A landscape with many peaks, sampled at points; each row gives a point and its height.
A climber steps from a point to the highest of its 6 nearest points, and stops where none of them is higher. Distance is the straight distance between rows; heights are no part of it.
q976: 1, 1, -8, 1, -6, -9, 4, -3, 9, -5, -25, -1, 2, -5, 2, 5, 1, 2, 8, 1, -7, 6, 4, -14, -11  height 351
q466: -9, 0, -26, 15, 12, 11, -26, -16, -27, 11, 26, -15, -2, 4, -16, -10, 7, -9, 16, -19, 10, -28, 26, -2, 9  height 506
q798: 27, 4, -33, -20, 9, -4, 0, 13, -10, 22, 5, 3, 17, 0, -18, 17, -1, 7, 38, 6, -22, 0, -6, 24, -17  height 530
q861: 18, -18, 29, 19, 11, -13, 5, -25, 21, -11, -7, 17, -17, -23, 13, -19, 23, 9, -35, -4, 26, 9, 15, -7, 9  height 338
q970: 4, 3, 14, 5, 22, 3, -14, 9, -12, -2, 28, 17, -10, -13, -10, -4, 12, -13, -4, 6, 3, -25, -14, 9, 42  height 14
q638: 22, -8, 32, -13, 7, -11, -3, 4, 10, 7, 1, 26, -8, -23, 13, 4, 23, 6, -20, 27, 2, -6, -28, 21, 22  height 217
q470: 16, 7, -34, -21, -7, 6, 2, 12, -18, 21, 1, -3, 16, 17, -10, 8, -13, 3, 25, -10, -22, 4, -9, 14, -30  height 635
q706: 6, 4, -13, -8, -16, -4, 11, 15, -1, 6, -5, -6, 13, 18, -2, 2, -20, 6, 13, -5, -10, 15, -5, 12, -30  height 646
q490: -22, 10, -15, -7, -28, -4, 29, 6, -2, -4, -18, -10, 22, 25, 10, 10, -37, 10, 1, -11, 4, 40, 18, -7, -54  height 526
q223: 0, -13, 17, 18, 2, 2, -3, -2, 16, -4, 1, -5, -9, -3, 12, -9, 0, 4, -16, 2, 7, 0, 5, -1, -7  height 470
q730: -3, 7, 6, 8, 14, -1, -6, -16, 7, -16, 2, 13, -14, -19, -5, -10, 16, -11, -8, -3, -6, -14, -9, -13, 38  height 323
q39: 17, 23, -52, -26, 7, 12, 0, 9, -34, 23, 25, -3, 30, 26, -32, 10, -9, -7, 26, -15, -22, -5, 7, 6, -2  height 537
q945: 26, 5, -6, -13, -9, -9, 12, 9, 0, 5, -24, 4, 14, -14, -7, 22, 9, 7, 24, 8, -25, 17, -22, 22, -6  height 714
q413: 22, 22, -23, -21, 19, -15, 1, 16, -28, 24, 2, 17, 19, -6, -29, 16, 11, -9, 37, 9, -23, 1, -19, 18, 18  height 345
q877: -37, 4, 7, 15, -12, 4, 7, -9, 7, -17, -8, -10, 0, 17, 17, -5, -11, -6, -14, -17, 19, 21, 19, -30, -2  height 660
q708: -4, 11, 0, -12, -23, -5, 19, 4, 6, -17, -35, -9, 8, 9, 14, 11, -8, 7, 5, 5, -18, 25, -10, -7, -12  height 487
q5: -12, 6, 3, -9, -13, 9, 8, 13, -1, -5, -15, -10, 9, 25, 9, -3, -19, -9, -3, 2, -17, 11, -9, -13, -4  height 425
q369: -16, -8, 24, 10, 10, 13, -11, -2, 1, -9, 12, -13, -9, 0, 7, -15, 3, -12, -20, -4, 14, -7, 5, -19, 16  height 637
q802: 8, 16, -4, 4, 23, -3, -9, 2, -10, 12, 19, 19, 2, -25, -17, -4, 16, -4, 17, 12, -12, -21, -14, 10, 29  height 160
q639: 12, 7, 8, -8, -1, -10, 2, 6, 2, 6, -8, 11, -5, -14, 6, 9, 9, 6, 8, 16, -12, 0, -28, 12, 15  height 598
q280: -2, 4, 4, 3, 12, -3, -9, -4, -6, -6, -2, 5, -5, -17, -10, -2, 12, -6, 5, 2, -10, -19, -11, -4, 32  height 172
q134: -12, 1, 32, 5, -4, 7, 10, -17, 19, -35, -19, 15, -13, -7, 16, -13, 18, -12, -31, 0, 7, 2, -13, -30, 49  height 639
q846: 2, 7, 21, -12, 3, -11, 1, -7, 6, -2, -20, 22, -1, -20, 6, 5, 24, -10, -15, 21, -13, -12, -26, 4, 44  height 246
q333: 24, -10, -36, -4, 1, -12, 11, 0, -11, 17, -5, 3, 8, -16, -21, 13, 5, 20, 26, 2, -9, 3, 9, 24, -42  height 458
q42: 18, 1, -8, -30, -30, -2, 25, 12, -5, -7, -34, -6, 13, 18, 11, 24, -19, 13, 17, 11, -27, 33, -22, 17, -24  height 710
q25: -5, -5, 3, 2, -9, 6, 7, 20, 8, 6, -4, -9, 5, 19, 14, -3, -26, -2, -5, 2, -2, 22, 0, -2, -26  height 581
q929: 7, -9, -6, 18, 26, -9, -17, -12, -1, 11, 17, 6, -13, -18, -15, -12, 18, 4, 6, 1, 14, -23, 11, 11, 1  height 352
q682: 2, 0, 2, 0, -20, -17, 23, -14, 19, -19, -49, 8, 5, -17, 7, 18, 10, 10, 3, 0, -11, 28, -2, -10, -15  height 320
q892: 5, -2, 29, 3, -15, -9, 7, 4, 25, -14, -26, 1, -6, -9, 18, -6, 2, 0, -19, 13, -3, 14, -13, -13, 8  height 304
q23: -3, -9, -13, 10, 11, -3, -13, -18, 9, 3, 11, -4, -5, -5, 0, -12, 5, -1, 1, -3, 11, -8, 14, -2, -15  height 468
q541: 22, 2, -14, -6, 21, -2, -4, 5, -11, 24, 19, 6, 2, -13, -13, -2, 9, 8, 19, 9, -8, -10, -5, 22, -4  height 626
q56: -18, 10, -12, 7, -8, 15, -4, -4, 0, -5, -3, -15, 3, 12, -4, -5, -11, -6, -5, -14, 6, 4, 13, -13, 3  height 431
q658: 0, 7, 11, -6, 9, 9, -4, 25, -6, 1, 10, -4, -2, 5, 3, -2, -8, -6, 0, 8, -5, -11, -19, -5, 7  height 355
q975: 0, 17, -8, -2, 6, -15, 2, -11, 6, -11, -21, 16, 3, -23, -12, 11, 15, -4, 15, 7, -20, -3, -6, -8, 20  height 171
q521: -11, 15, -19, 7, -3, 0, 5, -16, 8, -10, -18, -7, 6, -5, -9, 3, -2, -5, 6, -19, -14, -5, 15, -16, 3  height 140
q555: 18, -18, 7, 17, 28, -15, -16, -12, 0, 12, 29, 11, -17, -30, -8, -15, 24, 13, -2, 11, 18, -24, 10, 22, -2  height 303
q178: -4, 3, 26, 1, 1, -1, 3, -2, 15, -22, -10, 13, -9, -14, 5, -1, 17, -13, -20, 3, -14, -7, -18, -12, 39  height 464
q838: 2, 11, 12, -14, -6, 8, 4, 12, 3, -2, -20, -2, 3, 7, 8, 7, -6, -1, 1, 12, -23, 13, -21, -2, 10  height 405
q460: 15, -14, 27, -2, 26, 7, -16, 24, -5, 17, 34, 12, -16, 0, 4, -6, 6, -6, -2, 16, 11, -25, -12, 20, 15  height 95
q344: 10, -12, 39, 2, 13, 2, -5, 3, 15, -9, 14, 20, -20, -18, 10, -4, 21, -2, -33, 13, 12, -15, -14, 11, 33  height 357
q965: 0, 12, -42, -6, 0, 15, -11, 0, -26, 19, 20, -11, 20, 17, -16, 2, -12, -4, 20, -14, -13, -13, 19, 2, -11  height 579
q919: -27, -5, 6, 15, 9, 15, -31, -4, -16, -11, 28, -20, -14, 18, 0, -13, 3, -11, -11, -10, 25, -6, 14, -24, 24  height 627
q916: 16, -4, -41, -7, 0, 10, -3, 6, -17, 35, 24, -10, 16, 20, -16, 7, -16, 6, 24, -9, 4, -3, 9, 16, -38  height 578
q495: -4, 2, 12, 3, 3, -7, -2, -5, 14, -5, -10, 2, -14, -16, 7, -4, 9, 0, -9, 1, -3, 2, -6, -8, 18  height 252
q646: 10, -8, 9, 7, 28, -5, -14, -5, -2, 2, 31, 18, -21, -19, -13, -10, 25, -3, 0, 3, 22, -30, 3, 16, 21  height 244
q797: -15, -12, 36, 2, 5, 18, -10, 25, 7, -9, 14, -5, -17, 19, 19, -14, -13, -13, -23, 5, 14, -6, -12, -14, 19  height 596
q217: 19, 5, 2, -17, -19, -13, 19, 4, 7, 0, -39, 5, 11, -5, 6, 25, 7, 10, 20, 11, -25, 28, -25, 16, -8  height 736
q446: -8, 1, 15, 1, -20, -10, 14, -4, 10, -14, -25, -8, 6, 9, 17, 4, -4, 7, -11, 4, 1, 25, -3, -11, -17  height 398
q414: -16, -3, 36, 7, -5, 15, 2, 13, 15, -23, -1, -2, -9, 8, 22, -10, 0, -17, -29, 5, 10, 5, -15, -26, 28  height 584
q465: 29, -3, -2, -24, -7, -5, 12, 11, -14, 28, -10, 1, 11, 1, -7, 12, -4, 8, 25, 13, -17, 12, -22, 35, -14  height 644
q290: -14, -4, 13, 17, 2, -2, -11, -22, 4, -29, 3, -12, -11, -1, 10, -20, 5, -7, -25, -17, 24, -2, 16, -28, 26  height 678
q177: -12, 1, 12, 0, 20, 20, -22, 15, -8, -4, 34, -5, -14, 7, 1, -3, 0, -21, -4, 1, 13, -20, -9, -10, 37  height 498
q718: -14, 1, -18, 7, -11, 8, -10, -12, -10, 15, 9, -20, 1, 2, -7, -1, -7, -1, 6, -14, 4, -10, 25, 0, -11  height 541
q624: -9, 19, -41, 3, -10, 8, 6, -14, -13, -1, -12, -1, 16, 5, -15, 10, 1, -3, 23, -12, -11, -12, 19, -11, -8  height 715
q947: 1, -3, 12, 12, 1, -13, 2, -23, 22, -19, -15, 4, -2, -23, 1, -11, 17, 3, -14, -7, 8, 7, 9, -11, 13  height 265
q20: 6, -4, 21, -8, 6, 3, 0, 25, 1, 15, 6, -6, -2, 10, 9, -9, -19, 3, -11, 8, -3, 3, -15, 9, -14  height 432
q712: 11, -7, 11, -8, -23, -11, 18, 8, 14, -5, -32, 1, 10, 5, 16, 14, -6, 4, 5, 15, -16, 25, -14, 7, -17  height 742
q326: -5, 5, -9, 5, -2, 4, -1, -8, -1, -5, -5, 2, 2, -1, -3, 2, -7, -1, 0, -3, -9, -3, 0, -6, -3  height 346
q516: 6, 14, -27, -9, 5, -8, 4, -7, -5, 5, -9, 10, 9, -14, -23, 13, 15, 2, 28, 2, -21, -10, -5, 8, 6  height 420
q766: 11, 7, 13, -8, 18, -11, -6, 12, -6, 10, 6, 22, -8, -18, -3, 1, 14, -2, -2, 19, 1, -17, -25, 20, 23  height 248
q832: 34, -4, -24, -25, 3, 6, -7, 25, -16, 38, 30, -5, 21, 25, -9, 1, -21, 3, 18, 4, -19, 4, -14, 30, -33  height 534
q301: -10, 9, 0, -8, -7, 13, -1, 19, -4, 8, 8, -13, 6, 26, 8, -6, -17, -3, 6, 1, -3, 9, -4, -8, -3  height 504
q176: 12, -3, -7, -11, -19, -13, 23, -4, 11, 4, -34, 3, 12, -11, 3, 15, -5, 20, 6, 4, -8, 27, 6, 10, -48  height 591
q199: -11, -20, -7, 16, 1, 6, -15, -4, -4, 14, 23, -23, -7, 14, 10, -12, -13, 7, -11, -7, 28, 1, 27, -7, -27  height 418
q468: -5, 8, 8, 2, -12, -14, 14, -20, 20, -21, -35, 4, 3, -11, 6, 4, 8, -2, -1, -2, -11, 15, -1, -23, -1  height 33
q926: -19, 0, 1, 6, -10, 5, 9, 5, 7, -1, -9, -9, 8, 14, 3, 1, -21, 0, -4, -12, 9, 17, 11, -14, -20  height 547
q607: -15, 13, 16, -7, -4, 23, -4, 19, -4, -10, 8, -12, -1, 20, 10, -9, -15, -21, -9, 3, -3, -8, -11, -24, 29  height 499
q598: 3, 10, -50, -3, 1, 4, -5, -12, -19, 16, 13, -9, 16, 8, -23, 11, -1, 0, 28, -17, -12, -10, 23, 13, -17  height 587
q715: -3, -7, -6, 10, -10, -11, 6, -10, 9, 1, -11, -3, 4, -9, 1, 4, -8, 9, -1, -6, 0, 17, 10, -4, -31  height 488
q653: -4, 17, 3, -9, -10, -1, 1, 5, 2, -11, -20, 1, 11, -3, 0, 5, 1, -7, 10, 5, -18, 6, -19, -10, 21  height 156
q371: -8, 3, -13, 2, -24, -11, 25, -4, 10, -9, -31, -5, 16, 7, 6, 8, -11, 15, 5, -3, -7, 30, 7, -6, -44  height 546
q368: 1, 19, -13, -20, -23, -5, 21, 9, -5, -6, -32, -8, 15, 15, 2, 13, -11, 10, 14, -1, -21, 22, -7, -1, -19  height 664
q762: 21, -5, 10, -9, 12, -7, -5, 15, -7, 21, 18, 10, -4, -15, -5, 6, 5, 0, 18, 24, -6, -10, -20, 29, 5  height 519
q17: 14, -6, 34, 6, 1, -11, 11, -13, 21, -21, -11, 21, -17, -20, 11, -17, 29, 3, -39, 5, 13, -6, -6, -6, 36  height 395
q828: -31, -7, 3, 17, -10, 9, -17, -19, -7, -6, 16, -17, -4, 14, 10, -9, -8, -6, -18, -17, 27, 5, 32, -27, -3  height 656
q664: -28, -14, -5, 16, -15, 5, -9, -7, -3, 12, 7, -18, 5, 21, 1, 1, -20, -2, -10, -11, 25, 2, 27, -4, -26  height 564
q336: 4, 23, -29, -7, -6, -11, 14, -10, -3, -1, -26, 4, 14, -16, -23, 21, 21, 4, 28, -6, -27, 0, 4, 3, 6  height 408
q122: -14, -11, 9, 12, -16, -16, 20, -10, 22, -4, -20, -1, 2, -2, 6, 5, -10, 16, -13, -8, 4, 36, 11, -13, -32  height 356
q660: -24, -34, 25, 23, -1, 0, -6, -5, -8, 1, 15, -16, -13, 6, 17, -13, -9, 5, -28, -8, 47, 15, 26, -12, -16  height 589
q657: 13, 0, 26, -3, 38, 1, -7, 6, -6, 7, 38, 43, -24, -19, -6, 1, 25, -7, -18, 21, 17, -36, -10, 20, 49  height 150
q234: -35, -11, 24, 17, -10, 9, -7, 9, 10, -18, 4, -15, -8, 19, 16, -14, -18, -9, -27, -10, 30, 15, 21, -31, 3  height 733
q569: -11, -5, -8, 6, 1, 14, -26, 5, -10, 6, 24, -21, 5, 17, -6, -12, -15, -2, 0, -10, 12, -15, 12, -1, -3  height 535
q645: 12, 6, -16, -14, -5, -4, 9, 2, -4, 5, -20, -3, 13, 5, -7, 17, 2, 9, 23, -5, -20, 10, -6, 6, -21  height 682
q193: 17, 4, -18, 1, 17, -19, -5, -7, -6, 6, 2, 14, -5, -28, -18, 3, 25, 12, 27, 5, -8, -18, -3, 17, 1  height 670
q824: -14, 5, -26, -3, -12, 10, -6, 2, -11, 9, 3, -20, 16, 28, -1, -3, -29, -1, 10, -17, 8, 4, 21, -7, -18  height 505
q574: -16, -9, -7, 17, 1, 3, -18, -19, -9, 0, 11, -11, -2, 5, -2, -8, 0, -4, -2, -13, 21, -10, 25, -12, 2  height 590
q674: -8, 11, -15, 12, 10, -11, -4, -24, 7, -8, -4, 12, -7, -21, -15, -1, 26, -1, 12, -7, -3, -12, 13, -8, 18  height 167
q515: 12, -1, -11, -1, 1, -13, 7, -16, 15, 9, -19, 13, -4, -21, -8, 10, 12, 20, 14, 6, -5, 1, -1, 14, -14  height 480
q482: 8, 18, -7, -15, 2, -9, 1, 6, -9, 6, -8, 8, 3, -4, -9, 14, 7, -11, 15, 11, -29, -7, -22, 5, 21  height 599
q43: 3, -19, 1, 6, 22, 1, -25, -1, -4, 8, 33, -7, -14, -2, -4, -11, -4, -2, 0, 5, 14, -19, 13, 13, -1  height 282
q77: 19, -19, 29, 5, 35, 6, -15, 7, 2, 8, 42, 24, -30, -25, -3, -4, 23, 1, -21, 18, 25, -31, -7, 26, 20  height 245
q124: -8, -22, 20, 10, 11, 14, -4, 15, 8, 5, 17, -10, -11, 11, 14, -21, -20, -4, -17, 2, 27, 4, 1, 0, -13  height 705
q204: 2, 19, -7, -27, -25, -4, 17, 10, -2, -9, -36, -7, 14, 20, 8, 17, -15, -4, 17, 7, -37, 24, -20, -6, -1  height 633
q540: -1, 7, 33, -4, 3, -1, 4, -7, 15, -26, -9, 29, -10, -18, 8, -2, 33, -19, -41, 16, 3, -10, -23, -11, 59  height 531
q205: -18, -1, -22, 4, 3, 14, -27, -9, -20, 14, 37, -23, 3, 19, -4, -7, -11, -12, 0, -6, 19, -16, 24, -3, 2  height 550
q581: -24, 18, -36, -3, -34, 11, 22, -1, -7, -5, -15, -14, 26, 29, 0, 10, -21, 0, 10, -25, -4, 11, 22, -12, -36  height 430
q910: 14, -27, 24, 10, 22, 7, -20, 13, 1, 11, 41, 3, -27, 1, 3, -11, 6, 0, -8, 10, 36, -21, 4, 17, -1  height 242
q727: 13, 10, -7, -11, 2, -4, 1, 13, -7, 11, -2, 5, 8, 2, -5, 5, -3, 1, 23, 4, -21, -4, -13, 15, -11  height 615
q948: -8, -29, 4, 22, 19, 8, -34, -13, -10, 1, 42, -14, -23, 3, -2, -9, 11, 1, -5, -9, 44, -19, 28, 5, 3  height 486
q625: 7, -14, 40, 8, -4, -21, 19, -5, 27, -16, -24, 13, -7, -15, 20, -16, 12, 6, -37, 3, 6, 20, -4, -8, 11  height 437
q165: -5, -14, 9, 11, 25, 24, -30, 3, -19, 4, 49, -11, -22, 8, -1, -8, -1, -10, -6, -8, 21, -25, 5, -1, 22  height 577
q150: -9, -24, 26, 16, 8, 8, -13, 4, 4, 2, 28, -9, -17, 0, 11, -10, -7, -2, -22, -3, 30, -9, 9, 2, -6  height 421
q417: -5, -26, 15, 27, 13, 3, -12, -16, 5, -9, 22, -6, -26, -6, 3, -12, 12, 5, -23, -5, 41, -9, 21, -1, -3  height 376
q438: 16, 7, 3, -6, 8, -11, 1, -2, 0, 6, -5, 20, -2, -24, -6, 10, 19, -4, 12, 9, -13, -14, -19, 15, 19  height 402
q125: -22, -17, 6, 14, -8, -10, 5, 1, 4, -1, -6, -11, -3, 15, 14, -8, -25, 11, -18, -4, 23, 31, 20, -11, -31  height 747
q637: -6, -3, 29, -6, 9, 15, -3, 16, 12, -10, 15, 6, -18, 3, 15, -8, 0, -8, -24, 6, 16, -11, -16, -11, 29  height 568
q537: 8, 19, -6, -21, -15, -10, 10, -5, -14, -1, -36, 8, 16, -11, -9, 26, 14, -7, 18, 17, -35, 5, -33, 0, 21  height 648
q230: 1, 3, -7, 18, 22, -4, -17, -23, -8, -8, 17, 5, -16, -22, -16, -2, 20, -10, 7, -6, 6, -27, 9, -1, 28  height 261
q726: -10, 26, -37, -8, -21, 3, 19, -7, -7, -12, -33, -11, 20, 6, -15, 20, -3, 3, 21, -17, -24, 5, 10, -11, -13  height 436
q546: 23, -12, -11, 9, 15, -15, -4, -10, 4, 17, 11, 10, -3, -16, -8, 4, 4, 17, 11, 6, 4, -4, 8, 27, -27  height 523
q518: -34, 10, -8, -1, -26, 7, 17, 1, -3, -12, -20, -14, 13, 26, 5, -2, -28, -2, -6, -9, 1, 25, 10, -22, -20  height 507
q588: 1, -20, 25, 23, 5, -4, 9, -8, 27, -8, -3, 11, -11, -9, 12, -15, -1, 6, -30, -12, 23, 18, 9, -9, -7  height 630
q297: -4, -14, -28, 10, 2, 6, -17, -7, -13, 21, 30, -15, 0, 10, -10, -7, -6, 4, 9, -10, 11, -9, 26, 17, -30  height 416
q673: 1, -2, 28, 9, -4, -11, 13, -16, 20, -31, -22, 22, -8, -18, 11, -17, 25, -5, -35, -1, 7, 5, -6, -22, 36  height 518
q475: 1, 12, -28, -17, -9, 14, 10, 11, -8, 6, -3, -7, 18, 23, -9, 9, -26, 1, 17, -6, -20, 4, 2, 1, -14  height 563
q123: 14, -14, -7, -6, 17, 9, -13, 18, -11, 18, 33, -7, 0, 15, -7, -7, -23, 0, 4, 5, 1, -11, 4, 13, -18  height 218
q89: -27, -2, 24, -2, -12, 12, 4, 18, 11, -13, -12, -11, -1, 24, 21, -10, -22, -6, -17, 8, 6, 12, -12, -17, 4  height 560
q363: -1, 12, -19, -15, 6, 11, -6, 17, -26, 16, 26, -3, 13, 17, -9, -1, -19, -11, 19, -2, -14, -8, -2, -3, 12  height 525
q164: 3, -2, 24, -3, -19, -15, 23, -5, 23, -13, -36, 11, 5, -13, 15, 3, 9, 11, -12, 5, -3, 19, -19, -6, -2  height 450
q90: -2, 25, -37, -22, -29, 8, 30, 11, -8, -6, -18, -9, 28, 33, -4, 18, -24, 6, 13, -21, -12, 17, 9, -2, -37  height 359
q794: -18, -4, -4, 10, -14, -2, 9, 8, 6, 4, -4, -6, 4, 13, 1, 1, -20, 11, 4, -6, 13, 16, 17, -3, -41  height 567
q59: -11, -19, 6, 19, 16, 5, -31, -25, -8, -9, 29, -13, -23, -5, -2, -10, 14, -8, -8, -16, 34, -25, 28, -6, 22  height 569
q514: -1, 17, -10, -22, -26, 7, 19, 21, -5, -6, -21, -16, 21, 35, 9, 10, -30, -3, 10, -2, -19, 29, -16, -5, -14  height 566
q469: 0, 13, -41, -1, -10, 1, 3, -8, -12, 12, 5, -14, 10, 2, -18, 4, -5, 8, 22, -9, -10, -6, 13, 10, -25  height 625
q966: 9, 2, -31, 12, 22, -6, -15, -18, -10, 15, 16, 8, -1, -23, -20, 1, 20, 8, 21, -5, -4, -22, 19, 21, -7  height 474
q862: -11, 24, -12, -10, -22, 14, 11, 15, -6, -6, -22, -12, 14, 26, -1, 3, -23, -10, 9, -9, -25, 6, -4, -13, 4  height 232
q990: 8, -5, -29, -12, -18, 3, 15, 11, -3, 19, -3, -15, 16, 18, -4, 6, -21, 15, 13, -8, -4, 12, 11, 8, -46  height 612
q691: 8, 4, -11, -3, 14, 7, -8, 1, -16, 19, 23, -1, 11, -2, -15, -5, -6, -5, 16, -5, -9, -20, 3, 14, 4  height 426
q473: 9, -28, 11, 19, 28, 1, -24, -13, 3, 6, 35, 4, -23, -15, 0, -10, 12, 5, -13, 3, 30, -21, 21, 17, -5  height 353
q896: 13, -11, 25, 6, 15, -7, 3, -12, 14, -7, -5, 16, -16, -22, 9, -13, 17, 2, -21, 13, 7, -9, -8, 8, 8  height 241
q507: 9, -12, 12, 11, 19, -4, -12, -19, 10, -10, 20, 12, -17, -23, 0, -12, 27, -1, -19, -2, 13, -18, 9, 3, 26  height 206
q471: 2, 8, 20, -6, -10, -12, 11, -7, 19, -21, -31, 6, 0, -12, 15, 6, 17, -5, -7, 18, -20, 7, -21, -12, 27  height 162
q520: 0, 10, 28, -4, -1, 10, 6, 10, 8, -10, -14, 10, -2, -3, 6, -5, 10, -5, -15, 9, -5, -2, -19, -8, 23  height 319
q451: 3, 16, -39, -5, -3, 7, 0, 2, -18, 9, 6, -5, 14, 10, -13, 13, -12, 1, 26, -10, -17, -6, 7, 4, -10  height 565
q274: 2, -12, 55, -13, -14, -8, 14, 7, 29, -13, -12, 19, -10, -17, 23, -5, 7, -3, -33, 25, 8, 12, -30, -5, 18  height 308
q867: -3, 8, 7, -18, -29, 6, 25, 18, -3, -8, -29, -11, 22, 28, 20, 14, -30, 13, 1, -2, -18, 39, -8, -2, -37  height 629
q38: 1, -8, 12, 13, 15, -5, -13, -16, 1, -15, 21, 17, -23, -21, 0, -8, 23, -5, -17, -3, 19, -28, 6, -5, 50  height 258
q235: 4, 16, -20, -2, -16, -5, 13, -13, 4, -10, -36, 2, 5, -10, -9, 9, 14, 7, 18, -9, -19, 5, -2, 1, -11  height 544
q66: 2, -8, -5, 4, 6, 5, -5, 8, -2, 13, 15, -6, -1, 11, 4, -9, -13, 9, 0, 1, 3, 3, 3, 11, -31  height 380
q978: 4, -5, 7, -6, 9, 4, -1, 11, 0, 9, 2, 3, -3, -8, -3, 7, 2, -3, 6, 10, -16, -5, -20, 9, 3  height 658

Call two points neighbours if one is among the 6 nearest of the other. Go from one point of each pair to the other, from neighbour to neighbour, staying as high as possible. Name the lowest point that can't be avoided.
q124, q712 | q25
q193, q712 | q727
q588, q193 | q223
q712, q624 | q469
q134, q125 | q414

For each start below, name every point that the climber comes to, in order.
q297 | q916 q470 q645 q945 q217 q712
q301 | q25 q706 q645 q945 q217 q712
q39 | q470 q645 q945 q217 q712
q990 | q706 q645 q945 q217 q712
